A landscape with many peaks, sampled at points; each row gives a point and its height.
A climber steps from a point to the highest of its 6 nearest points, and stops where none of them is higher. Distance is the straight distance between rows; heights are no part of it.
labul (h 3.24): [-0.16,-0.12,2.20,-0.08,-0.61,0.26,-0.33,0.75]
fav (h 1.74): [0.47,-0.12,-3.47,-2.08,0.70,1.30,1.20,0.05]
gevot (h 5.12): [-0.49,-0.06,0.23,0.46,0.48,-0.35,-0.13,0.68]
vipe (h 2.46): [0.02,-0.28,-1.57,-0.88,0.81,0.58,0.49,0.83]
Peke (h 5.43): [1.35,-0.94,-2.17,-2.64,-1.36,0.89,0.93,0.38]
fega (h 6.67): [-0.39,0.74,-4.23,0.78,2.73,-0.20,1.12,-0.44]
sog (h 5.18): [-0.65,0.79,0.00,2.57,0.49,-1.71,-1.39,-1.23]
zutat (h 6.69): [-0.24,0.31,-3.21,0.49,2.34,-0.31,0.73,0.08]
Difil (h 6.16): [0.01,-0.10,-2.51,-0.41,1.49,0.58,0.71,0.47]
Fir (h 5.66): [-0.13,-0.01,-1.51,0.19,1.07,0.15,0.47,0.74]
Fovuf (h 6.33): [-0.54,0.52,-2.22,1.78,1.65,-1.40,-0.51,-0.53]
bogek (h 3.26): [-0.71,0.55,1.66,2.01,-0.02,-1.42,-1.08,-0.53]
siti (h 6.40): [-0.52,0.43,-1.47,1.51,1.43,-1.08,-0.52,-0.14]
Dorez (h 4.20): [-0.71,1.27,0.61,2.91,0.22,-1.65,-2.21,-1.72]
Bakif (h 5.55): [1.48,-1.31,-0.68,-2.74,-2.33,0.92,0.32,0.48]
fik (h 2.61): [1.25,-0.59,-3.52,-2.50,-0.34,1.23,1.41,-0.11]
Tus (h 2.80): [-0.35,-0.13,3.52,0.60,-0.84,-0.26,-0.28,0.30]
Zun (h 2.54): [-0.60,0.10,3.02,1.04,-0.48,-0.60,-0.42,0.02]
Noluv (h 6.75): [0.00,0.24,-3.93,-0.59,2.16,0.53,1.19,0.09]
Bel (h 6.98): [0.56,-0.31,-2.14,-1.35,0.60,0.76,0.58,0.60]
Vebe (h 2.64): [0.37,-0.15,-2.76,-1.38,0.78,1.00,0.80,0.69]
Lamu (h 6.63): [0.02,-0.04,-3.38,-0.72,1.80,0.90,1.11,0.39]
bup (h 1.41): [0.61,-0.52,-1.08,-1.68,-0.39,0.93,0.36,0.78]
Dob (h 6.65): [-0.34,0.62,-4.70,0.14,2.92,-0.01,1.41,-0.50]
lam (h 5.32): [-0.50,0.24,0.53,1.44,0.50,-1.09,-0.39,-0.09]
Resav (h 2.32): [-0.64,1.43,3.01,3.00,-0.74,-1.49,-2.03,-2.28]
figor (h 6.66): [-0.23,0.61,-3.59,0.96,2.50,-0.64,0.84,-0.29]
Von (h 2.33): [-0.45,0.11,4.79,1.42,-0.97,-0.42,-0.43,-0.46]
dom (h 1.35): [-0.66,0.40,2.90,1.91,-0.59,-0.86,-0.56,-0.49]
sirud (h 6.34): [1.55,-1.36,-1.53,-2.91,-2.28,0.66,0.94,0.31]
puzag (h 3.46): [1.11,-0.68,-2.21,-2.15,-0.39,1.10,0.82,0.31]
Tulod (h 5.60): [1.78,-1.33,-2.95,-3.20,-2.08,0.65,2.01,-0.29]
Gerem (h 2.37): [-0.02,-0.45,6.20,0.12,-1.90,1.03,0.01,-0.17]
guge (h 2.23): [-0.24,-0.48,4.95,-0.48,-1.86,0.83,-0.13,0.32]
tena (h 2.63): [-0.10,-0.57,3.63,-0.68,-1.53,0.71,-0.24,0.51]
fone (h 2.78): [0.04,-0.25,1.22,-1.06,-0.79,0.70,-0.05,0.98]
puvi (h 3.76): [-0.84,1.68,1.40,3.05,-0.13,-1.35,-2.89,-2.32]
vita (h 0.37): [-0.32,0.61,4.61,2.42,-0.99,-1.18,-0.97,-1.46]
gava (h 2.86): [0.30,-0.57,2.28,-1.45,-1.60,0.91,-0.19,0.75]
vamep (h 3.47): [-0.10,-0.29,0.59,-0.60,-0.14,0.34,0.07,0.99]
bebi (h 5.44): [0.33,-0.01,-3.30,-1.19,1.17,1.13,1.28,0.16]
kel (h 2.96): [0.23,-0.44,1.85,-1.03,-1.07,0.82,-0.13,0.81]
ruz (h 3.84): [0.82,-0.76,-0.45,-2.05,-0.98,0.96,0.11,0.64]
Tid (h 2.53): [-0.40,-0.22,4.83,0.95,-1.27,-0.03,-0.12,-0.20]
rer (h 2.83): [0.65,-0.71,1.72,-1.85,-1.81,1.01,-0.18,0.69]
sidu (h 3.75): [-0.67,0.40,1.74,1.23,-0.14,-0.87,-0.58,-0.09]
feleb (h 6.60): [-0.35,0.49,-2.01,1.04,1.56,-0.84,0.13,-0.01]
kof (h 6.18): [-0.26,0.07,-0.97,0.51,1.10,-0.65,-0.04,0.36]
kefe (h 2.97): [-0.80,1.30,2.13,2.59,-0.50,-1.54,-2.06,-1.87]
zoku (h 6.68): [-0.67,0.54,-0.60,1.83,0.89,-1.58,-0.85,-0.55]
Buba (h 3.98): [-0.39,0.18,1.45,0.54,0.12,-0.33,-0.26,0.64]
Niro (h 2.85): [0.52,-0.83,1.10,-1.80,-1.37,0.98,-0.10,0.94]

Two climbers start at each pair of points below. Name the first point that both come to, or write -.
tena and bogek => lam
Gerem and dom => lam
Zun and Resav => zoku
gava and rer => -

Where does a climber stop that starts at each point below?
guge => zoku
kefe => zoku
Von => zoku
Tid => zoku
